A landscape with many valleys, sampled at points; each row gives a point and its height.
From any point a ball rolls to the lowest of the 6 points nearest to it. It stops when none of these is lower. Distance is the straight distance between rows; heights are no part of it.
z390: [153  92  61 116 155  96  92 113 127 104]  (h 44.1)
z336: [ 98 123 173 132 112 115 181 161 100 155]  (h 21.4)
z243: [ 88 110 151 132 104  99 175 160  98 165]  (h 17.5)
z155: [168  82  62 133 169 111 118  91 162  77]  (h 37.0)
z270: [129 119  84 120 136  97 140 149 163 131]  (h 13.8)
z74: [107 137 201 122 101 135 180 149  64 144]  (h 25.2)
z755: [119 116  87 102 127  92 106 139 126 158]  (h 34.9)
z853: [150 172 173 143 130 176 141 117 171 105]  (h 58.5)
z556: [ 91 118 143  84 108 123 112 137  65 183]  (h 33.1)
z157: [ 94  97  85 131 118  81 150 171 127 175]  (h 5.8)
z293: [140 163 164 138 128 155 170 129 183 104]  (h 51.3)
z120: [165  99  79 137 158 132 131  89 163  69]  (h 44.7)
z587: [114 136 135  96 118 124 106 134  95 164]  (h 34.0)
z382: [143 136  98 125 142 134 105 104 151  98]  (h 71.7)
z506: [135 148 141 116 132 122 133 138 147 133]  (h 69.7)
z439: [115 113 112 130 119 100 151 158 145 150]  (h 12.8)
z191: [122 117  62 111 141  80 115 144 138 127]  (h 23.0)
z504: [158 128  96 133 143 136  71  93  98 107]  (h 10.6)
z296: [108 123 153 104 104 108 153 157 113 153]  (h 23.1)
z379: [136 127  98 114 132 112  85 119 117 122]  (h 32.4)
z485: [ 90 105 155 187 113  84 219 159 124 151]  (h 17.6)
z230: [130 131 120 111 132 118 111 133 131 134]  (h 56.1)
z849: [122 158 206 125 108 147 154 140 105 136]  (h 48.7)
z776: [122 149 186 130 115 139 166 150 129 137]  (h 48.6)
z567: [130 153 137 107 118 151  54 104  81 152]  (h 35.6)
z424: [ 94 129 200 103 101 133 171 153  42 149]  (h 26.1)
z540: [142 152 111 136 139 135 145 134 179 106]  (h 78.2)
z842: [142 163 178 124 115 158 119 118 130 122]  (h 73.4)
z915: [158 162 142 145 130 188 107  97 153  82]  (h 60.5)
z640: [125 152 176 109 114 135 112 129 115 140]  (h 67.6)
z636: [ 95 109 124  89 114  98 124 154 105 178]  (h 34.8)
z282: [101 138 164  89 114 137 103 118  71 170]  (h 35.9)
z825: [176 101  95 158 151 162  66  74 111  87]  (h 18.8)
z494: [121 142 147 137 118 123 171 155 168 138]  (h 12.3)
z151: [145 121  78 119 144 109 114 119 145 104]  (h 13.3)
z292: [136 143 120 117 129 136  72 106 119 122]  (h 25.4)
z410: [141 154 134 125 136 163 104 107 144 108]  (h 66.3)
z233: [ 73  94 136 178 114  84 207 162 117 165]  (h 19.8)
z416: [169 129 112 173 149 190  55  84  91  85]  (h 30.4)
z964: [106 122 122 150 123  97 174 175 160 150]  (h 13.0)
z463: [102 123 119  96 112 111 102 136 102 162]  (h 34.1)
z372: [ 93 116 162 155 111 107 196 168 118 161]  (h 18.1)
z412: [ 98 122 138  87 117 106 121 150  82 170]  (h 30.5)
z6: [155 138 117 142 138 167  62  91 108 107]  (h 18.2)
z993: [167  98  81 146 154 142  84  83 124  88]  (h 29.6)
z60: [147 157 148 133 129 170 104  95 138 100]  (h 62.5)
z47: [138 172 186 128 121 177 114 115 134 122]  (h 64.9)
z128: [151 100  67 116 154 105 128 124 171  94]  (h 30.1)
z897: [178  64  60 138 168 132 106  74 148  82]  (h 39.8)
z189: [156 122  90 139 144 146 109  83 156  82]  (h 65.1)
z109: [133 139 114 156 141 145 170 143 216  91]  (h 61.7)
z421: [ 92 103 118 132 117  85 159 172 127 175]  (h 10.2)
z433: [ 99 123 150 164 121 100 196 169 165 153]  (h 15.4)
z341: [154 170 161 150 130 204  96  85 147  83]  (h 60.9)

Where does a ball stop that starts at each point below?
z282 => z157
z556 => z157
z410 => z504
z341 => z494
z230 => z504
z897 => z504
z60 => z494
z463 => z157
z587 => z157
z915 => z494

Call two points neighbours if one is among the 6 nearest of the other. Go from one point of each pair to the other, from neighbour to neighbour, staying as low as possible. Name the highest point that can't be avoided.
z151, z494 => z270
z494, z157 => z439
z157, z504 => z379
